Each row is a point on a landscape with many valleys, with its height.
From any point a ball rolls to the lowest of the 4 points nearest to it. It stops when none of these is lower. Distance is the straight distance between rows; heights are no part of it.
z_536 h=468: [101 114 125 164 147 165 109 159 109 147 133 123 134 125 114 101 142 154
 144 110]
z_615 h=307: [ 40 130 200  89  99 125  99 117  91 145 153 193 123 196 144 134 116 105
 122 131]
z_183 h=108: [120 166  73 179 152 105 177 138 115 161  71  79 110  98  92 181 189 119
 111 133]
z_2 h=314: [ 96 141  78  96 158  87 154 137 101 110 101  54  86 111 137 137 139 149
 130 187]
z_476 h=479: [114  96 136  93 147 135 122 160  69 131 130  84 154  92 158 104 128 144
 147 181]
z_477 h=478: [115 155 102  95 155 117 122 107 120 129 135 224 107 110 155 151 118 118
 134  87]
z_781 h=510: [131 115 160 129 108 191  91 119 122 149 161 117 152 138 124 105  78 127
 141 125]
z_463 h=342: [ 96 130 151 196 110 176 105 139 144 130 121 140 134 181  73 115 137 138
 131 105]
z_730 h=348: [165 146  79 148 158 104 155 124 146  98 107 102 123 104  93 118 164 163
 125 117]
z_144 h=284: [124 101 107 148 193 103 166 182  94 128  85  95 124 108 119 132 191 148
 129 169]
z_798 h=413: [152  87 165 111 130 171 115 159 125 142 152 127 164 157 138  89 102 104
 135 127]
z_533 h=328: [129 155  93 136 128 106 139 103 120  90 122  27 117  83 103 119 121 173
 132 167]
z_178 h=527: [182 149 130 121 108 139 116  72 139 113 192 116 122  96 125 112 103 128
 126  88]
z_849 h=409: [110 140  86 141 116 135 124 149 115 144 110  86 136  85 106 126 116 143
 130 159]
z_518 h=375: [ 93 139 147  89  93  71 137  63 102 113 185 211  84 178 170 170 162  85
 118 106]
z_957 h=363: [113 129  90 131 169 142 120 141 128 129 115 192 117 104 127 130 137 136
 135 102]
z_659 h=458: [179  86 173 124 121 157 123 128 123 114 131  57 165 150 128  98  90 106
 126 168]
z_507 h=480: [140 116 109  81 170 107 125 150  96 108 116 115 125  82 134 133 120 147
 133 151]
z_315 h=231: [136 144  57 193 185 116 173 137 144 119  78 142 123 112  97 164 212 137
 133 113]
z_664 h=259: [122 133  96 204 150 132 137 138 133 137 100 107 146 115  89 132 171 171
 126 102]
z_905 h=244: [ 88 142 170 102 101 119 108 128 156 139 133 213 127 157 156 138 101  97
 132 113]
z_391 h=358: [ 75 133  80 198 139 149 140 165 119 180  82 123 132 106  92 149 157 146
 131 127]
z_988 h=428: [143 130 127 167 106 146 121 137 149 137 122  64 149 123  89 116 113 132
 132 156]
z_185 h=592: [115 158  72 180 154 140 109  75 112  89 102 175 112 102 119 156 145 191
 137  43]
z_783 h=320: [122 135 102 138 157 111 149 161 116 144  97  76 120 100 118 137 144 128
 123 188]
z_979 h=198: [ 64 166 157  95  88 115 100  91 116 135 174 206 100 154 150 147 102 102
 124 106]
z_678 h=254: [ 90 111 186  90  69 124 109  91 101 137 190 184 109 172 180 138 107  72
 113 102]
z_248 h=267: [130 129  98 192 149 127 144 131 102 125  99  36 128  90  87 132 149 170
 136 138]
z_895 h=332: [111 159 167  99  97 111 104  68 151 100 169 214 115 186 132 155 124 101
 116 105]
z_74 h=312: [135 139 120 154 118 109 164 151 124 151 108  26 119 138  92 132 165 128
 114 167]
z_746 h=451: [102 131  84 183 152 137 155 153 165 151  82 177 125 130 106 136 159 131
 127 118]
z_26 h=361: [ 63 153 153 161 135 145 115 152 135 141 124 202 131 162 106 126 143 130
 139 131]
z_966 h=475: [138 133 153 143  83 157  98 122 182 122 138 150 134 188 105 123  77  98
 118 117]
z_740 h=537: [167 117 103  80 195  87 144 139 108 106 116 193 121  86 176 137 155 131
 150  98]
z_168 h=98: [104 114 175 129 110 123 112 146 179 144 111 198 143 170 132 136 114 110
 131 133]
z_732 h=372: [ 98 139  83 166 143 144 124 150 118 151 100 115 135  95  94 135 136 157
 129 117]
z_898 h=449: [147  76 184  91  99 145 121 136 119 153 132  92 195 144 175 117  65 112
 123 183]
z_916 h=223: [117 146  99 178 115 122 175 157 139 175  82  73 131 124  89 161 172 108
 102 140]
z_564 h=330: [101 126 163 101 120 118 110 118 133 117 162 203 132 175 145 137 131 113
 141 101]
z_918 h=517: [114 148  87 161 131 140 108 102 130 110 129 134 127  99 111 133 115 171
 144  80]
z_481 h=381: [177 155 118 100 142 124 135  84  99  83 164  49 125  61 120 111 115 164
 158 124]
z_182 h=627: [112 160 144 148  88 162  85  78 146 115 155 135 120 141 104 133  82 139
 138  86]
z_39 h=593: [153 166 101 156 100 131 114  79 171 112 136 129 122 101  96 120  94 168
 117  87]
z_208 h=540: [123 170  87  96 136 121 108 102 150 124 145 200 101  98 145 152  87 132
 125  91]
z_583 h=477: [176 100 157 100 152 109 138 154 135 110 134 132 142 122 145 102 128 123
 134 132]
z_58 h=208: [110 119 113 219 128 154 133 141 126 158  98  72 144 123  86 124 176 161
 130 104]
z_330 h=370: [185  94 179  95  94 173 118  99 141 129 145 114 162 165 168 112  49  69
 130 156]
z_962 h=338: [128 100 198 105  98 153  91 115 134 127 143 180 135 210 152 122  90  80
 116 124]
z_490 h=211: [ 92 148 190 132 109 158  93 102 108 119 154 178 128 204 100 129 128 109
 132 118]
z_78 h=384: [117 112 142 115 115 107 153 178 118 154  97  38 146 130 136 123 136 128
 112 210]
z_12 h=282: [120 149  89 128 148  88 167 168 128 140  73  86 116 104 116 155 153 128
 114 184]
z_123 h=270: [146 164  51 121 163  86 161 128 129  94  79 101  88  77 118 164 130 153
 126 158]
z_683 h=392: [146 150  85 136 150 112 134 129 171 105 119 146 133  94 114 123 133 141
 121 117]
z_897 h=485: [131 158  77 116 146 132 115 135 100 125 111 123 118  66 123 145  98 149
 122 136]
z_151 h=326: [ 60 124 114 102 142 104 165 157  87 133  81  32  83 138 143 135 175 139
 121 198]
z_823 h=253: [108 119  98 186 167 124 168 181 107 157  84  96 117  89 111 142 188 134
 134 148]
z_172 h=91: [131 139 160  99  94 143 120  89 126 109 175 161 100 157 144 126 124 104
 132  80]
z_617 h=564: [174 104 149  73 115 136 136 115 131 117 179  87 141 102 163 111  95 123
 133 132]
z_290 h=410: [142 125 180  82  79 167 108  72 138 139 192 151 118 147 160 133  79  82
 121 103]
z_373 h=335: [145 120 141 133 133 138 129 124 153 107 146 170 126 159 118 101 144 116
 130  84]
z_691 h=255: [132  70 202  90 104 140 107 128 111 163 151 169 160 163 192 116  99  94
 113 104]
z_337 h=213: [162 103 165 101 105 133 119 112 133 125 171 161 134 146 151 109 109  95
 126  87]
z_65 h=325: [110 174 178 127 104 125 103  74 155  89 151 183 124 200 100 136 130 115
 114 119]
z_10 h=217: [123 159  43 149 147 101 173 157 137 130  71 132 113  84 100 185 145 133
 111 163]
z_298 h=469: [113 129 135 170  87 173 101 142 168 157 112 102 150 143 101 117 106 118
 120 141]
z_370 h=450: [191 138 131 100 140 115 122 123 133 104 145 136 123  98 121 103 139 144
 130 114]
z_800 h=490: [157 123 102  84 198  63 164 149  96  70 108 109 107 105 138 123 155 152
 139 157]
z_836 h=350: [109 137 134 135 116 143 153 141 115 134 123   9 139 118 111 124 128 142
 138 201]
z_108 h=557: [101 179 121 133 136 131 111  65 125 103 152 207 111 146 129 143 149 135
 136  73]
z_677 h=396: [153  83 155  65  63 112 118  88 103 150 206 131  97 126 220 133  97  77
 114  91]
z_694 h=212: [158  75 169  71 111  88 134 118 118 150 147 187 135 153 201 124 119 103
 112  86]
z_763 h=420: [159 134 119 125 157 141 125 100  84  97 157  93 122  76 122  89 126 154
 150 100]
z_491 h=268: [179  80 190  78  99 119 110 122 139 145 139 140 163 149 185 117  82 103
 106 120]
z_901 h=437: [118 113 129 118 144 147 111 160 108 142 144 173 141 131 142 107 121 129
 137 101]
z_520 h=336: [114 111 141  92 114 151 108 102  98 143 198 160 126 138 162 118 119 103
 145  81]
z_439 h=193: [131 138  82 197 171 132 175 150 126 137  76 110 120 100  86 152 198 146
 126 118]
z_870 h=323: [130 142 108 127 138 101 165 126 114  93 100  22  89 125  97 123 165 166
 137 176]
z_663 h=337: [121 106 131 148 140 145 141 160 107 144 116  55 133 120 102 110 136 150
 136 181]
z_76 h=513: [154 113 154  86 110 157 105 123 113 152 173 102 161 102 161 114  80 118
 144 169]
z_263 h=391: [ 89 138 154 100  79 156  87 144 157 161 153 162 140 142 153 117  68 112
 123 132]
z_203 h=365: [122 101 141 104 119 112 110 149 144 149 127 175 148 122 179 119  95 110
 128 123]
z_791 h=364: [115 139  79 144 138 112 132 173 158 159  90 144 132 102 132 141 133 117
 108 158]
z_884 h=347: [173  95 169 128 118 157 112 133 159 111 142 132 147 176 129 101  98 105
 127 125]
z_336 h=504: [144 150 105 168  96 135 116 116 175 136 118  83 139 122  88 116 124 145
 119 136]
z_904 h=493: [155  93 148  88 139  71 141 162 121 118 100 101 135 117 156 123 118 138
 121 186]
z_562 h=333: [203  91 173  71  84 134 129  77 135 105 189 148 101 177 183 127 104  64
 104  97]
z_224 h=226: [ 93 118 171 158  98 138 115 154 170 133 104 188 136 191 113 128 140 117
 125 122]
z_164 h=456: [134 116 121 111 160 134 120 146  94 125 148 107 145  94 121  97 137 140
 152 133]
z_294 h=216: [105  96 184 112 111 133 105 143 137 134 127 178 150 180 141 108 116 115
 125 120]
z_412 h=317: [151 167  60 171 141 106 139 107 147 100  99  90 108  87  81 149 150 164
 111 112]
z_454 h=343: [137 129  93 179 140 132 138 146 161 123 103 123 129 120 102 119 159 144
 134 119]
z_590 h=156: [133 123 172  65  80  91 106  95 153 140 157 196 135 151 183 147  90  98
 110 107]
z_342 h=292: [146 109 120 148 184 118 167 172 121 119 104  90 126 110 121 112 190 147
 134 158]
z_571 h=305: [139 110 139 150 155 126 153 141 104  99 119  42 122 125  94 108 171 166
 141 150]
z_697 h=263: [149 141  52 145 176 113 156 133 147 120  79 187 120 103 124 153 151 141
 146 134]

Call two points neighbours if one is among the 4 nearest of the other. Go from one point of each pair to the other, from neighbour to neighbour, staying as low as possible. Name the highest point that can't be avoided.
z_183, z_168 => z_901
z_590, z_979 => z_905
z_58, z_183 => z_664
z_172, z_590 => z_337

For each start below, name every point that the ball comes to, in order.
z_507 => z_164, z_763, z_481, z_533, z_248, z_58
z_918 => z_732, z_664, z_439, z_183
z_178 => z_763, z_481, z_533, z_248, z_58
